Each row is a point on a tangle of strands that fork and nearly touch. The rows are in no order.
In the rows, 128 means zero.
Points whose rows are less than 132 apart are linked; no others are. Some points are linked to none.
J868: [ 91 101 100 102 152 203 138 124 108 141 124 151 140 128 139  99 146 123
 120 121 107 194 139 178 112  89 189 165 211]
J870: [115 149 117 118 145 129 159  73 163 125 153 159  97 145 159 173 130 100
 148 119 126 125 144 127 127 127 141  95 119]
J97: [130 115 103 105 151 171  86 111 146 110 119 105 138 152 140 149 138 123
 141 147 156 108 126 147 132  97 111  85 177]
J748: [199 136 146 186 119 153  68 113 129 138 142 153 132  90 148 150 125 152
  91 149 158 138 150  94 157 108  88  72  71]
J117: [110 135 146 107 124 129 119 182 127 111  91 129 165 135 106 159 170 130
 183 104 143 194  83 158  80 141 136 147 135]
J526: [127 116 131 121 132 147 147 160 110 145  97 115 123 181 145 142 189 189
 151  84 147 164  90 110  95 116 161 106 119]
J718: [ 81 158  80 116 123 169 108 171 125 119 146 147 129 151 190 152 114 133
 147 113  89 148 170 132 108  73 138  78 100]
J726: [116 101 105 179 101 131 133 166 147  69 106 115 167 137 149 108 107 136
 118 100 138 112 112 160  95 136 160 120  94]
J26: [169 156  75 147 104 123 126 108 118  80 187 153 150 124 191  80 111 142
  88 128 133 131 120 174  95  91 179 116  99]
J194: [142 139 130 121 118 124 117  93  85 112 103 140 161 112  79 161 110 131
 152 138 139  98  24 104 124 139  68 162 160]
J900: [174 165  82 166 104 111 114 111  89  91 116 160  94 154  96 107 117 156
 128 154 132 132 138 154 140 112 131  66  98]
J74: [152 146 117 115 147 133  88  94 167 133 164 111 130 176 145 170 117 169
 140 121 176 124 111 138 143 103 130 121 147]
J456: [107 101 127 107 137 163 130 113 145 128 101 126 158  97  89 112 169 101
 135 152  92 166  77 132 135 131 140 187 204]
J532: [157 135 139 138 125 132 111 105  89 150 157 139 164 118 116 122 128 142
 124 132 121  98  39  97 121 138 121 167 164]
J631: [169  94 137 158 114 148 102 119 109 110 206 128 126  76 138 105 107 198
 117 112 184 120  68 119 169 161 123 184 175]
J189: [125 114 137 109 126 152 127 167  99  81 151  68 178 148 140  72  93 174
 120 117 138 133 101 183 154 148 209 114 129]
J23: [117 110 144 135 136  91 131 126 129 141 114 159  74  96  91 144 140 104
 218  97 138 100 142 108 177 151  78  78 145]
J8: [138 130 141 138 189 114 150 120 126 161 163 112 148  60 102 125 132 159
 102 139 151 118  97 111 168 145 141 233 143]
J933: [100 174 106  73 129 139 111 162 156 138 112  78 151 157 181 117 133 169
 139  89  93 121 140 116 128  81 150 157 176]
J837: [119 141  98 120 152  71 141 133 119 147 103 163  81 181 108 151 126  94
 110 118  86  80 152 197 100 114 164 139  85]
J963: [145 118  83 135 155  97 157 152 156 119 122 154  88  92 157 142 121  78
 119 116  62  91 180 151  98 130 131  93  75]
J170: [ 83 105 116 114 151 197 133 157 135 150 123 156 131 158 168 124 156 127
  91 127  86 215 143 162 104 132 187 135 171]
J849: [146 132 146 155 183 111  92 134 143 162 142 155 131 143 101 108 152 139
 100 145 106 137 146 201 155 117 202 178 102]
J923: [147 110  61 114 155 165 101 105 116 107 123 152 122 143 110 145 131  70
 135 133 102  91 127 171 115 100 106  84 154]
J380: [165 114 152 151 162 134 114 100  98 157 162 132 162  79 110 130 144 149
 130 131 139 101  73  96 155 100 124 207 153]
J629: [100 105 179 150  77 128 125 149 145 153  93 157 143 108  97 108 142  70
 168 119 101  89 129  99 112 114 114 153  93]
J222: [ 90 105 156 134  76 147 105 188 146 137 173 122 171 117 156 117 146  98
 146 132 186 188 119 100 110 155 122 149 161]
J961: [162 142  93 145 178  95 131  71 126 136 124 178 114  87 102 156 115  90
 100 176  91  87 126 150 103 111  91 158  85]
J219: [145 121 146 134  93 188 104 113  97 163 173 153 164 103 115 123 119  84
 125 177 172 151 126 109 129 123 100 135 126]
J85: [143  93 147 158 167 106 104 142 147 132 121 118 107 100  98 169 141 158
  94 148 156  99 135 136 127 128 128 109  66]
J239: [126 108 138 107 152 115 136 174 108 160 130 131 134 139 170 119 162  76
 117 128  75 148 147 117 124 110 147 105 110]
J389: [ 89 158 181 117 106  91 156 121 170 130 117  95 132 125 133 116  91 113
 165  84 148  78 158 126 164 171 119 119  96]
J412: [127 196 112 138  82 161 103 125 101  82 163 123 163 132 172  96  76 156
 114 141 147 150 139 104 142 123 120  81 185]
J316: [169 106 186 132  73 173  85 154 112 158 201  82 142 149 170 113 118 162
  99  92 146 134  95  99 147 146 150 160 148]
J425: [152 119 161 158 197  95 148 106 149 158 142 122 122  60 111 160 122 188
  92 141 150 145  98 126 147 122 145 189  86]
J898: [151 122 156 108 132 138 139  80 104 142 154  69 113 103 142  91 132 187
 109  80 142  98 102 122 195 109 187 133 140]
J696: [146 125 105 153  86 146  80 134 178 117 143 145 142 118 159 122  97  84
 124 151 136  88 193 107 132  96  68  80 132]
J622: [109 128 141 153  87  72 134 107 127 151 148 152 132 150 133  85 113 108
 112 131 150  93 100 124 129 152 137 181 100]
J460: [190 138  75 168 154  68  94 120 162 111 152 131 122 157 122 129  93 188
 105 133 180 151 122 182 110 108 101  76 111]
J287: [ 87  91 138 112 179 140 194 122 133 125  64 110 105 109  68 181 128 130
 148 101 112 123 122 162 131 148 138 131 110]
J598: [119 102 141 146 200 116 104 144 139 125  91 178 148  65  80 166 155 138
 157 167 112 150  99 120 141 153  80 158 181]
J606: [127 198 134 114  80  82 123 156  95 102 146 114 122 195 187 119  70 183
 112 116 107 148 149 115 111 147 115  71  89]
J416: [146 132 137 146 119  90 118  66 119 138 136 153  99 108  90 134  81 117
  69 184 120  68 105 150 121 113  90 163  79]
J488: [108 136 112  87 127 111 138 150  91 101  79  89 118 115 103  97 126  90
 184 101 125  82 151 118 150 103 109  81 188]
J575: [ 86  93 176 112  90 128 120 172 150 148 104 123 150 101  99  97 118  29
 183 133  94  88 149 102 131 147  82 119 120]
J666: [150 138 117  84 138  86 125 126 116 137  88  74  87 152  52 180  95 129
 176 102 140  71  94 143 112 168  68 121 153]
J477: [ 93 107 157 146 125 113 122  96 161 146 133 122 123 125 143 138 156 140
 143 108 160 104 111  75 164 155  99 150 142]
J675: [114  76  82 114 161 141 179  80 123 144 118 180  86 153 128 121 171  79
  62 166  99 152 122 147 106 141 141 128 141]
J811: [116 133 159  71 166  94 126 154 122 167 100 104 147 147  99 141 152  59
 184 111  96 126 133 134 156 150 131 169 116]
J741: [130 130 143 115 199  92 128  63 151 169 117 137 102 127  99 131 132 119
  76 161 100 128 133 197 162 137 185 175  90]
J662: [114 139 107 127 152  76 132 120 140 155 109 143  48 164 123 128 144  75
 151 112  99  69 201 155 138 125 115 129 108]
J322: [185 140 117 185  79 156  75  80 135 105 155 171 111  86 160 132 131 166
  68 171 159 148 138 108 125  85 132  75  48]
J256: [144 194 133 116  95  65 136 157 111 115 138  75 126 171 190  99  89 164
  61 126 113 117 148 115 107 119 127 112  96]
J484: [112 120 154  70 184 104 166 149 130 174  94 122 131 141 114 143 170  69
 152 137  78 176 144 147 133 137 155 171 158]
J560: [156 147 115 112 134 124 104  89 118 157 159 148  85 160 163 161 161 118
 102 156 132 146 168  76 149 120  95  58 103]
J536: [141 132 122 167 163 119  95 142 146 166 129 173 112 154 125 110 180 128
  91 147 124 163 161 142 117 114 168 155 132]
J539: [123 187 133 156  72 132 112  90 108 122 150 154 135 150 181  92 116 146
 146 112  98 105 115 129 128  82 150 127 117]
J436: [112 116 167 114 147  82 111 129 125 176 127 128 149  69  82 123 151  70
 174 154 145 121 128  97 171 126  92 172 166]
J423: [ 91 126 156 109 129  82 177 105 151 124 117  72 102 118 146 110 119 104
 128 101 144  71 182 124 186 156 147  97  75]
J524: [120 139 168 162 112 101 132  64 165 146 123 115 123  96 138 139  95 177
  87 119 170  89 105 103 187 147  96 138 138]
J87: [151 158  46 145  99 106 153 151 141  77 133 149 148 130 191  94 103 140
  93 115 101 116 149 145  70  74 149 110  88]
J941: [165 140  92 129 175 101 160  81 108 119 126 165  73  47  92 165 109 106
 100 174  92 100 140 109 121 148  86  98  93]
J828: [148 125 184 139 122 150 137  86 136 134 126  91 118 104 109 112 159 196
 137  96 153 132  96 114 164 124 158 168 158]
J925: [106 192 148 123 110 125 145  53 169 128 152 120  87 152 165 149 117 165
 122 128 150 136 157 131 137 103 156 110 109]
J767: [128 122 169 126 138 118 151 136 104 141 150 115 148 152 136 154 146 144
 129 138 178 165 105  83 122 166 123 139  88]
J576: [149 117 160 104 106 162  84 140 110 128 125  71 149  96 101 109 162 175
 157  96 157 123 101 107 157 102 152 129 170]
J680: [ 85  90 129  97  92 190 125 124 127 162 202  93  93 158 213  89 143 168
  80 103 119 145 149 119 150 134 183 175 146]
J395: [125 105 147 135 179 108 107 151 146 142 103 123 149  37  71 130 149 136
 143 154 147 114 104 109 166 121  83 156 189]
J286: [109 112  90 127  94 139 151 118 103 106 134 121 152 117 140  54 135  95
 121 140 142 107  98 103 131 125 141 166 203]
J157: [160 131 135 182 160 102 148 109 147 144 154 152 113  67 100 163 129 178
  64 165 166 179 118 130 115 121 117 167  69]
J343: [100 107 160 152  81 137 109 124 174 155 148 156 122 142 171 112 177 157
 177  82 156 152 112  91 134 139 129 144 147]
J735: [129  68  91 135 185 101 140 153 102 145  89 162  95 125 102 125 178  80
 144 128 128 150 137 126 139 139 120 105 166]
J449: [100 130 113 118 112 134 163 127 121 102 111  85 105 102 163  80 146 170
  71 110 164 117 144  83 126 108 137  87 164]
J743: [ 95 107 140 116 180  98 176 111 162 125 106  61 111  76 127 142 114 124
 114 114 136  75 165 116 174 145 130 135  91]
J218: [ 88 170 179 124 121 120 121 143 158 148 101 104 150 174  99  97 114 113
 154 144 115 121 166 153 135 125 178 181 120]
J14: [110 124 150 100 171 150 192 132 138 169 154 122 132 146 130 128 162 144
  96 138 113 225 140 119 126 168 175 181 138]
J375: [128 125 105 108 116 133 124 128 104 135 110 167 118 153 123 149 149  77
 200 131  68 126 138  81 123 128  70 104 154]
J347: [122 115 114 137 122 166 119 120 130  93  63 144 140 163  84 134 135 151
 111 153 109 122 103 146  99 132 113 127 153]
J483: [ 77 135 139 101 116 135 115 131 151 153  99  98 152 182 114  99 155 111
 149 132  91 138 109 170 127 124 180 208 136]
J834: [127 106 125 107 106 163  88 185 134 121 137 127 183 124 120 139 136  73
 162 162 150 158 105 120  78 139  98 134 155]
J544: [134  93  82 119 145 134 135 106 104 148 131 133 136 130 127  85 162 106
  94 157 113  94 111 105 114 116 121 167 193]
J881: [147 141 141 149 103  80 118  98 135 150 135 128 123 149 130 127 107 131
  89 151 123  59 130 115 114 122 114 164  85]
J272: [119 121 151 163 104 115  94 115 135 132 100 180 106 109 112 136 131  87
 186 128 161 116 147  94 183 145  61  79 155]
J499: [130 166 137 101 111  65 146 123 115 134 125  93 118 169 155 120 108 125
  80 135  90  85 130 130 102 134 134 148  89]
J357: [ 69 117 111  92  90 147 148 115  96 139 128 102  96 139 156  75 136 146
  84 144 174 127 156  74 141 128 147 114 176]
J417: [124 103 129  95 181 120 173 139 133 137  84 125  83  95  66 194 126 103
 177 103 104 117 141 143 112 167  60 132 140]
J795: [135 143  92 128 111 121 162 107 111  95 146 100  89 110 172  96 134 203
  82 113 154 135 125 130 122  91 175  78 107]
J604: [122 123 148 122 145 165 137 100 139  95  75  92 129 126  89 125 156 189
 138 118 123 151  72 152 141 124 186 153 153]
J907: [111 124 154 173  84 134 127 100 175 129 150 149 125  97 156  92 144 127
  84 154 138 106 156 114 128 110 166 134  95]
J114: [104 124 105 119  87 171 128 146  74 101 162 139 162 154 153  94 119 120
 146 126 145 148  98 147  78  99 151 137 136]
J25: [124  51 147 153 187 127 119 157 172 140  93 135 120 114 113 163 161 142
 107 117 144 142 139 114 144 140 130 103 103]
J895: [130  96  91 127 115 151  98 139 111 112 107 152 160 153  90 163 132 123
 135 149 176 149 100 133  79 133  93 130 145]
J487: [140 111 112 126 182 134 127  92 130 113 111 118 120 151 102 126 156 187
  88 146  97 146  82 155 139 134 191 145 167]
J635: [132 111  58 133  70 146 122 113  99 108 132 153 149 113 161  73 154 114
 150 103 169 151 120 105 121 107 102 126 205]
J297: [166 117 128 110 156 143 105 113 128 178 164 150 116 116 151 178 174 107
 134 135 142 153 149  57 132  91  59  69 105]
J138: [168 112 157 128 128 126 122 150 109 103 158  59 168 151 128 102  95 209
 112 118 140 152  64 139 167 166 162 142 133]
J123: [146 126 142 129  81 173 120 131  92 142  94 129 129 103  78 164  89  86
 135 151 152 110 144  92  92 130  22 114 107]
J637: [137 127 115 116 147  73 160  88 109 109 102 107 101 144  88 144  83 130
 145  97 116  55  91 144 132 178  97 122 132]
J938: [111 116 175 114 151 167 166 124 140 151 138 116 147 128 136 159 154 145
 152 117 151 197  87 101 123 160 171 154 131]
J260: [ 94  82 106 125 100 160 131 104 145 165 179 120  95 120 174  75 155 136
  71 145 150 137 160 105 147 137 178 143 167]
J206: [111 112  77 120  68 150 139 171  80 134 108 171 125 163 160 141 131  83
 107 159 112 159 167 123  57 131 105 107  66]
J129: [106 119 177  95 126 175 123 141 157 136 120 122 185 109 122 171 181 124
 193 108 135 191  82 123 112 141 162 160 150]
J805: [132 154  98 126 128  94 165 153 139  79 139 144 108 134 177 117 113 103
 134  92  88 110 176 157  84  97 153 107  81]
J265: [ 83 160 159 136 119 134 143 105 183 119 126 107 164 136 125  87  96 139
 122 132 116 125 158 175 174 145 195 179 104]
J623: [ 54  99 165  81 121 126 127 160 144 139  86  92 126 129 133 111 183 102
 182 134  98 168 133 106 148 162 142 136 173]
J283: [ 95  67 120  90 147 152 138 171 129 172 152 127 124 118 176  75 198 113
 147  80  97 165 134 117 161 115 181 163 161]
J274: [137 166 120 163  91  91 176 166 113  62  83 138 143 131  87 109  99 162
 176  82 132 119 121 165  96 130 102 104 113]
J419: [130 146 174 160 105  96 159 121 127 107 128 133 100  90  95 155  62 134
 129 135 143  98 156 130 122 156  84  96  74]
J562: [153 120 131 184 112  90 142 126 152  72 156 139 161 113 144 103  75 145
  93 129 146 128  98 148 103 145 132 115  79]
J320: [169 132  88 152  83 146 128 153 129 130 128 137 106 102 103 157  92  83
 131 123 140  89 190 125  70 140  31 117  96]
J670: [140 150 124 138 162 115 129 164 154 113 101 147 135 168 109 184 139 135
 172 114 121 194 130 151  90 127 112 133 136]
J4: [142 129 165 114 172 134 130 147 104 135 136 127 158 150 111 210 123 130
 105 164 140 153 100 123 129 165 115 101  96]
J278: [116  83  94 113 189 139 131  75 111 131 120 144 109 140 106 116 148 120
  57 176 105 124 106 154 137 126 157 150 165]
J476: [166 142 105 120 125  87 140 153 148 100 165 108  91 145 137 163  51 115
 142  96 133  86 161 173  99 153 109  51  31]
J29: [ 90  98 154  84  93 181  93 184 109 166 142 101 132 144 156 102 185 148
 149  82  98 186 127 128 146 123 195 180 167]
J855: [133  92  68 132 160 113 155 120  83 150  94 173  81 139  99 128 150  90
  96 146 105 128 157 139  87 119 112 106 126]
J888: [ 99 109 121 104 147 164 162 170 144 165 129 107 122 156 150  97 159 141
  98 143  73 211 164 129 107 133 197 179 160]
J127: [135 181 133 117  98 141 106  66 135 147 165 144  74 151 192 133 137 159
  94 171 143 154 180 101 140 102 136  84 104]
J151: [130 113 112  94 176 129 139 160 125 138 129 150  98 125 141 152 126  63
 120 123  40 122 184 164 108 119 140  75  92]
J739: [107 105 135 100 188 114 161  89 154 145 140 144 108 146 120 188 130  78
 142 140 109 134 129 141 141 176 119 127 112]
J501: [143 149 143 191  58 116 140 101 155 100 171 151 142  72 176  99  88 129
  81 137 172 134 139 111 120 132 135 106  78]
J814: [152 126 134 169 127 152  92 154 123 112 124 146 133 110 118 141 128 116
 102 159 134 133 149 122 138 120 115  81  73]
J776: [143 103 130 142 113 127 106 154  96 171 179 126 166 105 127  91 150  85
 122 144 196 160 121  98 126 143 111 161 157]
J192: [109 147 147 139  74 154  84  98 136 124 112 142 134 101 111 121 113  93
 170 145 177 108 160 109 167 121  78  95 184]
J494: [ 71  44 146 112 185 158 150 145 148 152  79 127 113  85  74 174 154 113
 115 128 123 132 101 149 134 146 121 117 115]
J312: [133 120 159 116 167 139 117 152 139 100 125  94 168 165  93 172  95 163
 133 133 140 160  85 164 119 160 145 101 105]
J217: [143 108 128 119 175 132  98 176 110 136  97 107 124 176 127 147 168 174
 138 108 142 169 118 144 129 114 163  85 139]
J523: [121 125 127 151 140  99 122 174 120 145  72 156 121 168  93 134 137  97
 127 108 109 106 129 195  88 129 138 149 108]
J862: [122 138  78 133  52 153 107 160  81 112 136 179 143 136 187 121 104  87
 137 156 109 126 199 130 101  94  99  75  53]
J593: [101  84 139 118 173 131 123 195 140 161 119 111 128 131 156  99 196 103
 141  88 111 143 156 126 139 107 179 126 134]
J812: [135 167 101  88 143 138 139 136 137 123 157  65 137 130 178  90 144 191
  98 101  96 123 137 119 109  78 176 161 139]
J308: [119 120 136 127  87 131  89 147 114 117 112  74 143 129 148  97 146 150
 143  94 154  97  98  99 137 105 111 128 173]
J105: [166 172 127 136 123 164 121 119  89  82 201 122 170 117 147  97  84 148
 117 149 144 161 119 130 130 139 143 129 193]
J567: [136 166 161 173 108  94 144 122 136 115 104 155 108 115  81 156  81 152
 129 163 144 129 135  86 157 164  83 106 119]
J136: [159  98 138 146 178 143 107 138 165 173 111 158 104 131 124 189 189 114
 136 119 125 135 154  84 130 110  95  87  90]
J916: [178 117 140 112 169 131  92 127 157 113 158  56 156 150  96 115  99 223
 122 100 135 135  71 173 164 145 159 139 132]
J366: [132 134  94 116 134 152 145 152 107 105 166 121 111 100 185  98 129 167
  91 133 119 146 144 128 124  88 203  57 107]
J981: [115 158 125 116 146  91 151 126 135  97 138 115 151 190 137 143 101 151
 139 118 113 145  95 186 109 149 162 124 117]
J875: [106 117 142  81 101 147 115 144 116 134 141  75 130 158 144  96 159 153
 139 108 122 156 105 137 140 130 185 194 151]
J75: [142 167 120 126 182  65 179 115 148 104 155 125 136 154 120 162  81 125
 131  99 103 123 133 170 109 164 125 149 101]
J538: [ 84 138 127 101 128 163 139 169  95  90 175  76 136 136 176  86  98 166
 100 133 141 145 149 141 156 132 213  74 119]
J156: [136 122 117 120 141  76 184  89 120 106 116  88 127  97  98 157  61 167
 133 112 151  61  88 162 121 126  91 138  81]
J303: [179 177 103 164  79 101 137 123  99  84 116 157 135 157 100 103  87 164
 136 122 138 123 120 152 121 124  79 106  94]
J663: [147 143 108 163  95 114 155 138 166 100 116 149  95 112 105 174  97 106
 129 139 134 117 192 128  75 153  73 111  71]
J238: [121 124 149 134  94 197 141 123  94 132 140 129 153 130 126 103 119 114
 113 142 159 137 114 124 128 125 154 129 127]
J404: [ 80  96 106  71 127 195 136 122 138 123 105  98 162 116 101  93 160 128
 139 122  94 200  98 180 117 137 193 192 219]
J844: [111 120  79 120  90 160 155 150  86 122 156 175 160 176 187 122 136  85
 135 119 106 152 114 112  61 121 132 116  87]
J669: [112 108 120 172 145  68 144 159 134 142 103 158 130 151 118 119 138 114
 115 113 131 118 108 142 109 159 143 178  84]
J63: [113 104 182 130 195 129 119 141  91 147  75 159 144 128  75 118 147  97
 128 148  89 132 116 158 161 144 172 139 131]
J428: [119 132 133 143 108 130 135  90 130  86  92 156 115 155 120  94 131 148
 108 160  85  96  96 100 133 139 138 122 143]
J80: [148 154  76 137 151  99 120 106 152 102 144 118  99 184 121 165 101 165
 135 116 174 123 144 157 122 118  86  93 137]
J971: [155 166  92 152  86 182 128  83 133  97 188 175 157 140 169  89 102 142
 115 134 132 118 118 161 118  76 158 127 132]
J587: [122  80 155 139 152 129  86 141 150 107 105 162 166 101  97 109 138 101
 141 153  83 154  82 103 123 160 116 160 190]
J908: [101 140 164  97 145  86 102 155 117 180 103 105 133 112  65 108 149  87
 151 145 123 113 130 126 157 144 123 200 163]
J160: [ 94 109 159  76 164 153 155 161 128 155  52 112 139 113  85 136 182  86
 174 131  60 192 128 111 121 145 134 128 157]
J409: [178 139 136 138 131 155 117 121 141 112 203 108 146  92 147  97 110 150
 108 107 167 138 120 117 165 140 157 154 185]
J27: [157 132 116 128 122 166 123 137  90 140 104 145 135 111  48 190 104  97
 148 173 164 160 141 134 120  92  53 103 107]
J966: [153 170 115 159  68 140 100 110 138 103 120 138 143 114 114 127  71  95
 135 143 181  99 177 114 155 112  50  91 144]
J21: [122 155 158 120 155 116 128  70 172 138 111 111 119 118 120 109 114 138
 105 154  88 107 133 153 192 137 184 164  86]
J49: [144 156 111  95  94 146 146 117  97  89  93 106 148 121  95 151 106 110
 181 128 122  85  67 111 101 117  69 117 172]
J975: [140 130 128 172 145 136 127 124 119 137 108 169 151 101  62 183 104 106
 113 194 167 161 124 139  86 125  67 151  86]
J833: [116 115 136 119 158  90 171  79 145 129 132  66 141  89 106 134  90 146
 120  97 177  86 107 152 162 124 148 149  82]
J106: [146 126 114 116 145 107 121 149 125 132 101 105  86  88  48 179  89 122
 199  96 141  67 129 155 114 160  65 133 171]
J850: [125 124 186 114  78 184  69 139 132 159 187 109 166 112 190 103 129 117
 140 101 129 127 115  95 179 131 147 130 170]
J922: [ 96 139  90 141  55 147 107 130 150 120 174 168 144 129 202 101  94  77
 121 133 126 110 170 121 109  90 109 101 103]
J368: [ 86 136 152 125 107 130 110 144 143 148  99 116 121 171 172 133 190 181
 197  77 124 156 124  94 132 117 157 135 137]
J985: [134 166 148 150 103 115 135  92 124  99 109 149 131 136 135 105 113 126
 158 114  91  88 104 124 157 107 134 128 133]
J169: [148  86 144 106  74 186  99 158  98 156 210  88  87 168 185  99 143 168
  97 114 136 142 137 127 120 113 156 175 164]
J355: [ 84 109 133 147  96 160 127 135 175 117 102 167 147 119 122  99 164  82
 171 131  84 117 151 117 111  91 110 140 130]
J426: [171 206 118 153 153 123 124 170 121 124 118 149 119 150  93 180 118 119
 150 146 137 171 169 124  97 131  84 120 101]
J810: [122 117 124 170  87 100 157 169 137  78  84 130 153 137 133 108 111 140
 168  81 128 110  85 109  94 164 111 135 130]
J132: [162 211 150 138  80 101 123 108  99 104 133 135 126 157 164 162  62 144
 121 127 114 114 149 108 134 155  89  60  96]
J740: [125 108 120 121 147  82 106 137 136 148 117 149  63 141 110 156 128  81
 168 119 101  66 160 134 156 161  80  97 145]
J902: [131 112 152 118 200  80 161  97 118 128 130 156 119 135  93 194 101 106
 138 130  86 121 105 166 118 177 127 140  94]
J856: [138  91  75 121 158  77 201 132 114 129 113 167  58  95 121 132 144  80
 111 126  82  85 166 137  89 138 109 112  93]
J822: [178 182 149 166 147  92 107 136 115 128 123 164 106 151  96 171 120 142
 139 159 147 163 152  80 147 145  71 103 118]
J983: [176 162 141  98 139 116 123 110 132 147 177  66 132 133 167  92 124 204
  87  81 119 126 100 126 143 100 165 157 110]
J10: [ 95 139 184  91  99 113 149 124 145 138 114  94 144 122 124 135  75  52
 169 124 131  72 154 116 150 159  88 130 115]
J646: [125 114 121 118 161 101 108 178  95 137  77 112 107 143  86 152 169 107
 172 115 168 143 126 153 143 140 134  86 148]
J46: [135 118 157 116  74 148  79 144 128 128 137 117 158 109 176 103 134 141
 124 114 138 113 110  53 160 130 103 102 195]
J293: [163 116  53 114 122 138 138 106  82  98  96 140 122 144 118 135 115  88
 149 126 111  69 104 117  95 108  60 112 168]
J657: [106 174 103 110 126 150 114 166 149 127 131 125 152 157 180 147 150 145
 162 105 109 135 174  85  93  81 117 106 159]
J979: [137 159  71 154  77 138 112 127  92  71 136 128 163 139 154  83 107 144
 135 115 171 123 117 116 125 118 101  90 189]
J534: [145 137 114 173 141 135 148  84 114 126 124 159 120  80  69 160 114 140
  81 191 179 159 141 130  91 101 111 139 100]
J229: [116 132  67 117 114 162 116 130 149  91 138 159  96 131 194 165 124 129
 120 137  75 144 181 139 106  85 150  50  86]
J543: [137 170 176 167  99 128 111 102 174 135 141 112 129  85 144  95 115 156
  88 132 133  88 145  97 170 115 141 155 139]

A fork is a point with three links. Follow the links from the first point to the second and name the forks in between, in order.
J856 / J260 | J855 J278 J828
J156 / J85 | J25
J343 / J286 | J855 J278
J256 / J238 | J881
J908 / J534 | J938
J900 / J985 | J855 J963
J776 / J343 | J963 J855

Follow the links from the first point to the second, and from the first to the third. Name the last point that the two ways share.
J283 / J562 / J635 | J855
J828 / J105 / J875 | J278
J718 / J428 / J810 | J855
J657 / J971 / J412 | J278
J834 / J593 / J169 | J963
J436 / J975 / J75 | J938
J933 / J218 / J776 | J963
J888 / J194 / J902 | J938
J593 / J316 / J933 | J828

Name the points in between on the shortest way along the links from the first point to the second, in order.
J971 / J900 | J26 J87 J805 J963 J856 J855 J735 J646 J217 J526 J368 J343 J477 J524 J543 J907 J501 J562 J726 J810 J274 J303
J868 / J25 | J170 J888 J14 J938 J767 J4 J312 J981 J75 J902 J739 J870 J925 J127 J560 J297 J136
J538 / J239 | J366 J795 J449 J357 J260 J680 J169 J316 J850 J46 J308 J576 J828 J604 J487 J278 J675 J855 J856 J963 J151
J735 / J412 | J855 J675 J278 J544 J286 J635 J979
J499 / J23 | J881 J622 J669 J523 J837 J662 J740
